Points, in no order, along strands that fork, close into loops and pass close to each other.
In the rows, zero is written as 128.
Two points are linked if the straight distance between their rows is under 123. Some points are linked to none.
fivoz: [122 132 117 137 155  90  72 113 143 163 129 114 150 116 113 104 119 135
 115 110  98 157 132 104 122  84]
dag: [147 111 113 168 121 138 176  92 122 110 170 132  54 125 150 111 159 116
 128 178 137  76 154 131 132 182]
zop: [128  96 153 151 113 163 179 125 161 147 140  93 152 136 184 148 203 158
 156 162 142  99 123 157 119 147]
Debeb: [162 148 152 113 195 114 154  71  88 157 126 134 121 146 142 151 114 150
 101 166 106  81 178 102 147 132]
Midok: [159  97 169 175 134 107 111 128 186 150  98 114 140 116 169 113 143 130
 152 123 112 110 106 195 122  67]
zipe: [132 156 116 119 137 164 152 141  85 177 131 125 123 113 142 184 116 171
 155 152 114  94 228 101 127 162]
rep: [130 157 164 100 141 129  92 185 106 118  73 177 115  86 145 193  95 160
 128  93 104 148 132  94  64 159]
gev: [ 93 130 117 173 173 113  76 153 139 154 107 142  91  50 120 165 131 168
 119 135 125 154 134  98  60 101]
Noli: [ 99 137 146 112  72 129 162 149 133 137 155 118 209 130 151 129 124 161
 117  72 107 149 121 111  77 157]
sis: [110 127 131 161 117 160 110 128 150 119 179 109 170 148 147 135 156 111
 103 112  81 188  91 106 162  71]
sud: [136 129 123  92  96  93 117 103  97 143 143 122 133 108 125 110 118 185
 104 124 119  99 176 130 119 118]
Nodas: [187 125 149 120 175 111 149  83  90 131 121 153  89 159 135 126 111 117
 125 141 104  87 175 129 159 153]
Buli: [ 99 150 126 151 151 138 130 169 164 104 161 105 101 117  89 144  69  91
 119 147 132 163 131 114 156  96]
Ged: [132  75  99 183 136 162 151 102 163 133 101  91  97 144 139 133 158  84
 125 169 153  85 104 132 159 168]
Par: [ 90 128 117 160 148 133  84 139 124 166 104 154 107  96 155 134 134 184
 126 115 105 126 153 122  74  96]
zived: [136 125 145  90 115 103 177  78 148 156 174  67 150 123 134 132 123 190
 116 143 160 106 155  95 152 109]
Lan: [129  99 125  88  88 111 129 114 105 174 156 111 122 127 150 125 140 221
 116 107 131 121 182 133 120 140]
gerod: [124 147 144  96 137  98 177 114 158 140 157  80 164 131 112 163  71 158
 137 113 147 134 139  87 138 104]
vira: [134 154 125 125  85  89 109 104 137 171 157 116 138  61 129  81 143 188
 106 134 105  84 170 132 113  93]
lapeb: [105 129 108  90 101 117  86 133  85  71 120 174  87 143 111 103 107 116
  96 133 142 128 123 157 128 116]
Kidi: [110 116  90 196 177 133  82  89 135 144  91 130 102 115 121  99 156  78
  93 188 121  91 111 131 148 100]
tig: [147 132 124  97 113 136 132 132 114 124 199 135 140 157 112 121 145 107
 161 110 119 210 134 108 190  73]
gep: [101  99 137 101  85 150 149 141 113  84 151 141  50 176 177 131 113 124
 112 128 157 137 107 155 131 143]
lef: [151 113 113  78 122  60 119  95 145 138  89  99 150 113  74 107 115 163
 133 100 156  94 101 132 124 118]
meliz: [ 65 110  75 177 163 137  87 119 118 166 158 121 125 112  85 140 131 106
  75 123  92 161 132  75 130 117]
tati: [153 146 135 102 158 162 130 134  90 103 144 153  86 187 133 134 149  73
 163 183 131 172 134 149 179 112]
buki: [156 114 128 182 176 119  86  90 151 138  98 121 120 134 139  99 147  79
 121 153 107 116 107 143 164  79]
volim: [115 125  89 125 153 108 136 134  40 117 147 140 127 112  43 166  85  80
  98 140 103 107 169 132 125 125]
Bipab: [104  87 105 165 135 156  96 125 158 161 156  99  69 137 148 142 126 151
  97 116 115 155 139  97 169 113]
Zupen: [120 106 143 122 102 132 103 112 176 163 106  96 123 145 153 101 176 178
 116 127 149  94  61 167 156 131]
Rir: [ 65 113  98 172 194 116 124 138 115 148 133 114 144 112  64 179  95  94
  88 117 101 151 108 102  96 127]
sez: [170 102 127 173 112 146 161 121 148 131 131 149  62 129 164  95 132  93
 149 126 120  95 164 147 135 172]
noda: [137 148 154 139 126 128 172  83 109  85 188 131 127 125 153 117 183 115
 104 197 132  99 104 134 136 112]
Vupam: [109  78 111 159 130 143 177 121 166 124 101  85 106 155 117 139 102  77
 118 139 165  95 114 132 149 177]
lavoz: [ 79 165 112 114  95  99 104 114 103 148 112 126 166 102  95 105 192 170
  90 152 126  87  61 142  82 141]
gekap: [ 84 118 131 139 128 154 111 129  97 130 209 135 166 156 130 142 165 117
  85 106  80 206 100 106 141  96]
Ninuf: [ 69 101 127 123 128 118  89 134 121  99 111 174 120 100 114 137 114 126
  61  67 122 152  75 118  60 143]
Vurik: [125 198 161 151 137 156 149 119 142 101 142 161 107 121 187  96 105  77
  98 182  94  94 149 117 136 108]
san: [115 148 126 150 154 140 166 138 142 122 140 102 129 106 106 187 128 128
 165 202 149 122 182 129 121  99]
Bogof: [139 124 154 125 106 149 142 118  78 143 129 174 138 145 198 120 163 147
 121 125  98 102 157 160 103 141]
Bodom: [154  95 125  88 151 131 104 153 129 116 100 134  88 173 104 150 118 151
 171 115 183 181 141 146 153 162]
Fad: [115 208 160 132 155 141 145  96 121 125 165 147 149 125 165 106 105  96
  80 170  82 111 151  88 143  86]
Kobag: [160 174 152 111 142 104 136  63 130 159 163 137 164  95 149  80 183 177
 121 148 114  88 115 114 156  76]
bigu: [177  91 153 108 125 131 131 137 143 162  88 122 162 165 157 121 166 156
 189  99 141 145 129 181 126 141]
Dage: [ 87 125 126 144 188 101 123 158 124 143 148 126 122  84  69 185  71 124
  86  97  94 167 132 105  86 113]
dore: [134  88 127 176 121 126 134 170 170 113 101 108 161 140  93 140 112  77
 169  97 146 163 105 162 128 128]
mifet: [113 200 134 128 108  96 119 148 120 110  76 130 209  94 137 120 122 120
 116 128  83  89  95  82  61 126]
gugud: [145 186 110  71 176 120 102 122  85 114  82 137 132 154  92 153  79 105
 129 148 125 123 136  82 146 146]
Duzo: [174 107 109  96 106  80 112 130 137 122  65 119 156 111  63 111 138 135
 186  99 157 109 107 169 111 136]
mepup: [116 120  95 108 105  95 146  97 105 110  89 109 181 106  71 133  96 110
  96 116 130  63 125 105  97 178]
gofo: [145  73 128 130 118 133 121  87 133 126 182  84  81 175 163 161 152 136
 102 142 109 154  91 149 163  87]
lisav: [120  60 135 118 114 116 129 118 113 186 150 132 112 158 159 131 132 173
 114  69 102 142 167 152 120 125]
nop: [124 172 137 130 100 142  61 182 169 107 108 174 111  71 151  92 122 130
 126 100 120 184 115 103  92 132]
mep: [116 174 151 124 107 160  91 186 175  99  95 173 110 122 182 106 101 142
 146 107 144 165 126 121 108 145]
dusit: [157 157 118  95  94 124  99 140 170 163  80 115 151 114 124  77 159 173
 173 110 143 103 129 138 129 167]
lali: [ 80 127 115 110  91 140 108 144 115  63 112 174  65 139 155 103 110 127
  93 139 168 120 100 154 112 129]
gubog: [ 58 111 124 125 125 116 121 126  72 118 197 149 139 139 120 148 128 130
  55 112 102 171 106 123 105 107]
Fivuz: [ 91  65 114 157 143 145 107 149  93 135 136 155 115 153 124 159 158 129
 124  96 132 181 107 153 110 131]
Zud: [ 74 154 120 144 100 120 112 110 112 118 140 138 147  95 125  90 171 133
  72 171 136  78  70 155  99 113]
dozok: [ 99 164 131 110 100 120  97 110  83 122 146 173 137 126 155  91 105 116
  59 110  75 111 151 122 115  99]
Gubez: [ 95 153 125 163 188 119  74 136 167 143 112 107 140  73 120 163 142 146
 104 153 114 162  96  66  87 106]
zer: [ 91 129 111 108 161 173 154 151 112 178 126 130  52 146 141 147  73 163
 121  85 117 109 184  97 138 158]
mema: [ 93 111 104 120  90 114  97 140 105 123 117 156 146 109 114 112 127 148
  90  69 101 135 122 117  77 153]
tutat: [141 148 169 115 107 135 150  79 141  87 188 117  99 156 195 120 133  93
  93 170 121 118  81 140 151  92]
pil: [132 172 124 113  94 118  78 160 150 136  79 151 189 115 135  64 155 122
 140  74  86 147  91 113  91 148]
Zat: [123 156 160 156 175 162 134 173 168 167  90 148 148 145 179 147  96 122
 167 108  87 139 161 137 111 113]
Lav: [131 147 169 111 113 105 207  92 116 105 193 131 140 143 135 117  69  81
  70 107 103 101 120 119 145  97]
pudu: [117 190 153  88 117 123 100  98 111 109 147 163 144 140 184  75 104 129
  70 135  91 121 124 110 137  82]
bir: [197  91 169 124 149 128 166 114 148 155  83 124 148 163 172 130 167 155
 186 125 153  96 133 178 129 165]
pumep: [159 129 154 183 147 136 173 147 136 123 147 144  77 112 134 152 118  75
 168 171 109 115 183 171 123 100]
rugu: [197  87 157 134 125  84 176  72 128  75 176 118  88 158 130 128 127  91
 136 135 150 103  81 173 142 137]
Latot: [121 134 118  78 104 131  94 107  86 134 113 158  95 144 144  84 187 173
 104 160 152  90 103 168 135 145]
Vef: [141 114 113 110 173 123 113 120 168 130  84 108 139 180  87 118  83  83
 139  86 146 163  96  98 177 145]
futot: [163 113 105  72 128 104 129 121 119 131 160 134 157 157  91 129 128 128
 180  76 148 210 106  93 182 101]
pep: [122  83 150 117 161 120 137 119 140 106 122  87 122 180 136 189 126 151
 135 150 175 156  72 152 145 110]
Redem: [ 88 119 122 130 138 116 136 140 154 111 171  93  91 128  81 140  54 102
  79 113 136 150 124 106 163 111]
Bamol: [ 89 133 119 136 150 167 121 139 176 141 111  99  78 128 169 153 126 189
 143 169 181 121 136  95 132 146]
leboz: [ 99 140  97 143  91 152 124 185 116  77  76 160  79 102 105 140  92 113
 161 147 178 107 150 144  98 158]
nipe: [178 121 174 146 141  94 146 113 197 142  88 100 147 110 150 113 130 149
 172 140 157  78 113 176 133  93]
nal: [ 96 138 110 123 189 163 136 112  69 149 164 148  72 168 140 153 146  90
 100 183  95 131 148 110 155 115]
dulip: [136 144  89 124 106  84 100 150 162 135 119  84 112  68  62 109 109 151
 139 124 141 158 155  56 118 149]
bibe: [115 115 121 110  99 159 129 111  76 143 172 153 134 156 169 101 201 140
 112 136 107 147 135 134 131 137]
zuzen: [ 96 122 129 130 123 134  87 147 124 138 100 158  67 102 162 129 106 200
 121  95 142 122 150 121  87 124]
kar: [130 109 160 158 155 140 121 160 174 178 115 143 141 155 169 131  95 106
 146  70  63 155 149 153 130  99]
filip: [112 130  76 142  89  80 107 146 141 128 113  94 126  58  61 106 126 152
 123 146 143 102 138 115  89 134]
nim: [ 63  95 121 115 106 102 146 120  87  95 138 143  94 125 113 168  68 160
  63 115 136  86 131 142  82 119]
dubo: [122 100 100  85  96 123 101  98 125 125 148  96 106 150 105  82 170 156
 104 142 179 137  89 127 185 146]
rifiz: [ 89 114 117 114 124 103 126  92 156 132 161  91 110 145 119 105  72 132
  59 107 133 123 125  87 161 118]
dod: [146 108 115 133 148 105  81  99 142 159  98 130 149 138 121  81 139 110
 125  97 113 133 121 143 143 110]
Femas: [120 110 151 103 120 148 145 151 162 132 183  93 123 122 112 172 116 169
 125  96 162 206 132  95 150 153]
gumol: [114  94 144 105 109 116 121 116 103 142 170 125 193 157 150 133 179 175
 128  83 120 173  79 145 110 110]
tomim: [135 187 134 128 120 156 128 143 135 140 101 136 182 117 166 115 161 143
 168 168 121 118 149 121 105 137]
regig: [120 165 162 141 163 159 145 187 128 131 118 149 186 145 143 171 112 114
 167 109  91 169 126 135  89 126]
rav: [119 197 120 140 151  99 134 131 127 125  72 119 201  98 103 144  94  89
 130 158  96  92 111  73  75 119]
Gavu: [130  71 125 148 172 147 112 167 131 139 121 134  90 158 104 171 126 114
 161 105 139 195 131 151 146 132]
fozed: [140 155 128 121 101 121 106 169 110  70 139 148 151 113 102 130 151 115
 189 166 156 183 110 162 114  77]
poz: [ 69 101 119 150 101 140 124 126 139 144 114 141 137 131 160 105 134 145
  88  92 122  95 112 136  85 140]
ruz: [114 156  97 155 175  86  71 124 169 160  89  94 152  87  97 113 132 135
 120 143 110 134 109  72  98 105]
dozu: [151 117  89  98 104 122 145 125 113 152 122  93 150 118  89 130 146 165
 169 140 160 129 170 109 131 178]
Mor: [107 105 141 153  77 180 169 161 172 127 123 106 154 146 186 125 172 142
 164 132 160 124 110 160 121 165]
leruf: [106 116 133 120  81 122 132 137 127 149 179 105 208 114 133 121 189 175
 133  86 111 170 101 119  90 126]
sipud: [160 164 168  92 154 115  88 149 174 133 111 146 143 134 144 124  85 148
 153  68 110 200 121 105 126 105]
losi: [103 153 150 137 147 128 135 157 125 117 138 128 188 124 132 182 136 147
 146 133 113 181 113 123  75 109]
goz: [145 144 150 139 142 100 171  80 100  71 146 144 144 128 130  99 148 102
  96 180 149  77  78 146 132 118]
Vuz: [126 161 129  77  87 109 102 103  86 139 120 153 166 124 105  85 194 169
 114 129 134  97  72 163 122 140]
fuziz: [114 130 125 106 100 137 190 118  93 108 163 114 106 142 117 153 115 125
 109 173 163 107 157 134 135 157]
kepo: [179 120 120 132 179 119 151 114  60 144 138 157  87 127  87 141  96  93
 120 127  85  85 206 134 168 154]
bam: [131 174 151 117 137  87 148  70 107  93 132 152 177 107 138  91 120 122
  63 142 126  56  77 130 114  99]
dob: [166 122 139 110 102 116 118 177 124 143  91 133 168 125 140 148 152 180
 200  96 132 150 148 163  88 144]
nimi: [210 144 149  82 145  72 134  75  93 127 124 153 148 111 125 126 120 167
 156 125 139  86 154 129 164  95]
feb: [129 141 148 149 184 130 162  96 165 145  77 105 179 156 145 139 105  89
 124 142 130  89 110 115 129 133]
sikat: [150  81 109 108 113  95 104 152 109 130  82 131 155 128  88 148 139 154
 169  79 135 141 128 163  83 166]
vor: [139 106 123 147 150 179 161 125 104 148 172 125 155 178 120 135 170  42
 140 118  79 168 123 124 177 137]
Kagu: [ 86 169 137 163 158 201 132 185 184 129 160 117 109 112 147 174 129 136
 146 154 123 174 155  88 135 117]
divim: [127 170  99 132 141 108 149  96 113 132  92 111 185 104  83 119 101  87
 105 143 121  76 135  74 113 158]
sul: [100  65 116 143 134  93 125 120  95 126 129 129 155 144  88 152 129 110
 110 107 127 143 108 168 103 115]
bak: [152 110  98 116 207  88  98 100 153 159  55  98 144 156  78 137 108 117
 155 116 148 132 113  97 141 139]
Fusug: [131 182 160 113 149 105  98 156 170 136 102 129 148  94 128 132  84 137
 115  86  90 172 122  60  91 127]
Zedut: [162 150 161 113 147 115 120 137 166 149 126 134 151 154 142 109  72 103
 162  74  95 171 142 126 160  75]
rofiz: [ 94  77 117 182 137 150 139 161 148 133  64 139  95 133 122 146 102 117
 160  90 152 106 133 157  86 146]
vuko: [128  83 168 109 123 126 162  98  98 137 155 117 175 188 176 150 182 142
 124 114 121 145  83 165 120 119]
Medif: [167 104 126 147 125 149 111 122 190 135  71 100 146 161 150  83 163  93
 160 118 146 120  72 158 181 141]
fovag: [ 93  94 121 132 175 126 166 105 144 145  72 106 151 166 112 161  89 100
  98 123 141  79 115 124 112 176]
ketom: [199 108 151 146 146 149 138 107 190 142 104 102 117 163 170 107 136  89
 170 131 132 125 123 136 189 140]
tevoz: [153 141 148 150 128 100 119  80 154 173 167 113 128  80 149  71 167 173
 107 148  96  86 167 125 147  87]
Nalo: [108  99 140 104  65 119 163 146 120 107 188 118 140 150 111 124  99 123
 110  78 133 167 130 141 133 136]
papav: [123 132 137  91 108 153  85 166  91 109  94 184  63  90 138 171 106 187
 132  79 146 145 151 105  86 164]
ledog: [ 82 143 142 114 130 104 125 117  83 128 174 153 153 139 129 139  86 123
  56 100  74 140 127 125 100  84]
voge: [153 134 104 118 161 119 157 131  70 116 139 139 121 118  43 137  75  50
 119 128 112 108 173 133 163 135]
famob: [193  78 113 170 109 147 141  81 149 121 163  96 103 140 142 100 203 102
 130 137 115 117  86 151 177 150]
Rad: [ 81 103 134 110 137 160 155 145  99 107 181 127  65 188 152 178 123 117
  95 149 137 157  92 136 145 133]
poza: [139 110 109 160 137 146 103 122 161 119  52 135 141 146 121  72 161  61
 137 137 147  99  78 163 149 157]
ger: [173 163 127  79 117 113 107 158  82 127  69 122 169 125 115 167 124 141
 196 127 123 104 148  86 112 175]
palat: [113 168 119 109 166 144 145 115 106 163 110 115 141 137 136 171 112 166
 125 166 125 104 174  88 118 150]
gusu: [144 121 108 133  72 118 122 170  78  98 161 148 163  99  83 129 165 115
 184 139 130 178 150 171 104 101]
papaz: [113 161 103 115 160 160 118 175  62 112 104 173 150 161  95 155 119  75
 139 127 105 161 128 131 118 160]
rez: [ 75 103 117 151 153 116  69 135 120 133 107 161  87  66 107 151 122 140
  69 101 139 160  96 106  63 114]
tudu: [161 120  99 119 143 116 135 110 137 126  89 135 157 151  57  96  94  41
 154  94 134 140 128 111 173 139]
fefet: [132  61 130 139 128 132 117 100 135 174 155  98  96 170 163 138 143 137
 111 105 104 148 128 137 155 118]
zopi: [134  78 150 126 158 130 109 126 169 111 125  82 119 131 125 195 135 178
 119 126 192 186  65 135 144 130]
vofub: [163 115 153 190 186 110 144  78 178 141  96 115 170 126 149 101 133  84
 124 130 106  86  92 127 150 104]
Fela: [ 81 106  82 174 101 132 138 110 120 131 154 113 112  96  97 105 139 106
  90 166 146 103 141 123 125 132]
vas: [114 128 120 103  87 126 125  98 149 143 156  87 136 124 122  85 179 173
  99 148 166 101  81 130 163 136]
nuzu: [115 144 116  75  85 163 113 123  93 120 149 153  93 160 185  81 177 159
 109 155 144 131 130 132 148 152]
romup: [128 162 141 117 127  99 150 111 107 120 142 129 195 109 117 146 124 128
 138 140 119 126 117 120  99  74]
tofis: [117 169 160 106 135  80 154  82 119 110 153 134 194 110 151 132  99 142
  90 136 117  99  88 119 101  45]
Fosu: [137  79 129 171 141  96 131 153 171 119  96  97 121 122  93 154 101 113
 172 143 170 131 130 178 123  98]
nebiz: [162 154 109 133 108 157 145 135  86 142 120 142 130  95 134 144 138 149
 165 163 136  76 222 109 139 197]
beni: [ 93  99  99 154 133 151 120 161 119 105  73 160  47 133 100 136  86 105
 146 113 166 113 144 150 113 142]
mipo: [128 204 138  94  75 105  84 157  97 123 120 140 179  86 162 118 125 160
 124 119  73 100 139  81  84 124]
Kab: [145 150 132 145 116 177 150 153 107  97 147 170 102 158 145 108 150  37
 157 172 114 153 140 152 158 138]
nis: [108 135 153 125 111 145  78 169 165  78 109 167  73 133 182 108 120 141
 125 128 158 159  95 158 126 100]
mibi: [180 136 155 178 131 159 161 119 197 142 120 121  98 135 180  80 124  86
 155 135 111  96 163 117 167 165]
nulom: [156 135 155 179 146 160 165 144 111 136 150 180  75 123 181 143 147  94
 168 160  79 115 187 163 108 103]
tam: [159 155 138 110  89 125 125 144 102  87  96 166 177 119 121 111 100  84
 147  98 107 106 141 149 115 134]
zib: [143 188  94  79  97 128  98 140 115 107 135 127  97 113 101 102  83 133
 135 156 145 140 187  82 165 137]
lamez: [137 136 127 157 126 134 203  99  96 103 176 133  86 122 128 132 120 113
  98 177 135  70 169 113 138 180]
bop: [152  64 113 177 135 148 146  86 147 131 108 102 102 148 149 119 198 103
 117 152 145  80  63 169 152 179]
zeda: [103 130 105 108 161 105 133 168  61 129 152 133 122 104  60 194  59 122
 100  98  89 123 160 129 108 128]
puge: [163 112 164 114 103 108 162  82 154  74 172 113  76 159 165 116 102  73
 109 141 145 108  80 161 150 119]
dape: [ 90 154 135 155 141 186 139 173 171  89 164 106  85 141 139 165 108 101
 120 165 136 164 109 109 169 106]
Zis: [ 83 102 120 153 130 151 111 117 154 154  92 119 115 141 179 107 163 157
  99 133 143  86  74 145 121 137]
dezif: [126 109  98  70 106  91 143  90 121 128  82  92 174 132  78 116 121 152
 108  96 153  76 103 106 113 186]
sasa: [133 125 160 133 143 165 150 139 101 149 145 162 100 169 193 152 153 116
 151 140  85 147 153 164 117 105]
Vodab: [119 176 127 154  89 117  81 183 157 104 107 158 167  84 128  83 124 104
 138  97  91 164 113 114  78 122]
fosoz: [138 213 149 111 101 147 124 138 112 143 115 135 188  89 187 126 143 177
 142 162  95  81 164  99  88 136]
Sasil: [208 108 168 142 161 111 174 101 185 125  91 109 144 143 149 118 137 119
 193 139 165  94 107 160 157 126]
bugob: [167  84 149 135 149 136 160  88 154 112 151  62 108 178 151 201 148 125
 146 165 137 138  84 154 166  83]
bet: [102 100 114 147  90 157 131 180 112 151 155 150  99 105 128 144 132 170
 154  79 128 176 181 123 101 149]
nak: [172 122 106 131 130 117 111 108 133 114  72 147 116 120  93  58 161  99
 144 146 163  79 112 171 155 165]
Neme: [158 113 117 103 169 135 134 122 151 143 122 105 157 183  97 145 111 104
 175  92 148 190  98  94 198 123]
duvur: [149 170 131 134 156 168 129 162 137 159  87 158 117 140 157 126 102 105
 176 134 103 127 196 130 142 140]
mim: [167 114 101  80  93 134 150 116  68 133 117 122 140 129 100 142 146 158
 154 138 166  89 181 124 144 207]
Kot: [151 132  93  90 115  97  96 108  75  84 126 143 109 117  70 105 130 117
 125 167 163 119 135 151 146 106]
Vos: [101 101 135 139  68 108 110 154 149  98 131 129 166 113 112  96 158 128
 124  97 152 133  51 194 101 116]
Razuv: [181 163 154  95 150 112 141  76 124 138 122 143 157 135 166  89 147 155
 137 141 134 100 122 118 160 113]
rabe: [125 188 172  97 145 112 107 179  96 104 107 161 157 108 127 181  87 133
 110  99  81 162 109  82  73 136]
ruf: [145 115 156 164 121 115 108 135 159 150 127 142  93 100 178 110 131 143
 148 148 108 116 163 179 114  58]
Misun: [154 166 124 105 104 141 105 140 128 149  82 150 190 128 150  69 174 131
 154 105 108 123 120 134 114 162]
Laka: [142 121 122 134 117 144 115 112 157 129 196  90 130 139 117 135 150 122
 127 119 103 190 125  93 201  51]
Zug: [141 109 123  80 114 120 105 121 128 121 123 118 111 166 120 104 131 152
 136 121 175 151 120 136 159 143]
lufi: [185 118 128  95 128  69 114  76  85 153 144 138 135 103 102 102 119 158
 124 103 111 112 175 135 149  87]
zim: [172 109 133 197 156 114 167 122 135 106 119 145  93 120 109 117 120  67
 150 157 124  92 159 160 132 146]
fek: [151 127 145 171 115 170 156 123 140 118 162 134 146 148 158 104 164  50
 142 141  95 142 121 134 156 133]
dovu: [ 98 140  67 151  90 127 100 171 108 110  87 139  85  63  83 127 119 138
 145 143 160 102 158 108  81 163]
Fon: [124  93 155 137 140 157 184  88 122 153 156 102 149 171 187 172 197 148
 120 158 122 103 112 138 116 146]
Kug: [117 104 138 145  70 142 139 164 168 112 129 104 173 129 147 113 171 142
 154 114 158 136  76 179 117 140]
sagu: [160 121 112 135 149 109 172  95  91 107 131 148 151 130  55 105  96  46
 116 104 118 109 139 117 164 142]
doz: [146 139 112 140 142 145 136 102 154 125 126  96 155 128 117 107 159 101
 150 173 159 119 112 104 167 118]
tiza: [171 102 116 167 148  93 144  98 112  85 125 142  68 118  82 105 117  73
 126 173 153  92 146 161 154 136]
binu: [100 115 119 128  83  93 109 117 114  87 150 130 145 107  99  82 142 117
  89 124 145 123  69 175 117  89]
duza: [142 148 132 100 142 138 114 151 102  78 137 149 114 160 105 147 123 104
 175 170 165 192 119 148 154  93]
zonu: [125 122 142  75 134 109 153 137 144 139 175  89 122 133  92 164  69 173
 111  72 147 178 139  91 146 148]
deza: [ 75 103  91 186 121 146 127 126 117 134 155 126 128 122 107 114 137  64
  89 140 106 134 124 116 134 120]
vig: [117 197 154  70 139 155 187 152  79 114 169 121 144 143 142 177  71 137
 114 158 116 108 159 110 147 132]
sitid: [ 97 103 134 135  77 136 134 183 118 112 198 152  96  98 107 138 102 132
 116  77 126 192 152 139 117 126]
tir: [113  77 124 150 103 104 165 149 129  90 125 112 181 138  68 150 106  76
 145  93 154 144  97 172 102 135]
buler: [110 117 156 177  99 107 136 139 136 119 136 155  93  83 171 125 103 130
 119 147 112  91 157 186  80  51]
Temat: [ 92 130 112 105 200 168 137 170  99 162 123 141  73 125 110 176  78 145
 111  78 115 139 159  97 121 164]
Lini: [114 116 116  89  97 114 162  91 156 145 170  51 154 121 114 124 159 201
 127 145 181 107 110 104 155 137]
Febe: [ 81 101  78 150  85 119 117 131 129 129 165  94 116  76  81 110 163 154
 116 161 163 118 133 133 118 129]
seved: [ 98 160 132 134 144 184 130 174 155 130 133 130  84 119 159 166 133 176
 170 165 156 165 172 101 126 133]
disun: [105 136 128 110  67 162 149 185 120 136 149 147 156 122 150 142 127 175
 140  71 114 168 154 105  82 189]
Mafe: [148 203 117  65 136 134  95 147  98 120 105 127 113 133 108 146  64 129
 144 136 122 119 179  72 160 155]
zalef: [159 158  97  99 187 114  91  97 117 145  60 130 129 150  92 118 107 104
 145 148 135 115 151  94 156 145]
banuv: [169 110 125 186  94 184 143  99 152 120 195 122 111 140 177 111 209  78
 133 141  74 133 121 134 156 134]
Pafop: [107 138  93 119  83 154  98 165 159 144  65 137 108 100 139  77 144 175
 152  93 148  98 136 120  99 188]
puzi: [113 132 126 136 140 179 138 152 113 172 103 157  58 147 169 124 100 137
 152  93 110 111 190 119 129 138]
pek: [127 176 109 113 110 127 106 152 150 123 151 112 111  95 104 115 105 152
 146 151 138 168 173  79 138 123]
bini: [118  81 116 170 163 107  93 150 176 134  66 114 107 116 111 149 117 145
 153 125 168 131 109 165 106 122]
Defi: [180 121 106 118 138  95 104 100  95  93  95 153  93 109  73  81 148 106
 133 173 168  84 130 172 157 126]
suvev: [ 99 107 125 149 124 159 118 131 193 133 161  76  73 116 162 162 136 201
 111 156 159 145 137  95 157 111]
basul: [125 139 165 100 106 165 146 181 174 110 152 114 125 101 133 174 119 155
 146 109 178 208 123 105 119 174]

A fork is a point with three links, a tip a point with one. Leave the first point through the second and follow the links. Name the first fork or tip that comes.
Par / zuzen -> Zat
gumol / vuko -> zim
pek / zib -> Vef
Fosu / dore -> vas

Name the points in between on the shortest way along the links from the first point to the second, in order.
meliz / leboz -> deza, Fela, Febe, filip, dovu
Fon / ketom -> zop, Mor, Kug, Vos, binu, Zud, lavoz, Vuz, Latot, nuzu, bibe, Bogof, sasa, nulom, pumep, zim, sez, mibi
sikat / dag -> dob, bigu, bir, Sasil, ketom, mibi, sez
regig / mema -> Zat, kar, Zedut, sipud, Fusug, rabe, rep, papav, zuzen, Par, gev, rez, Ninuf
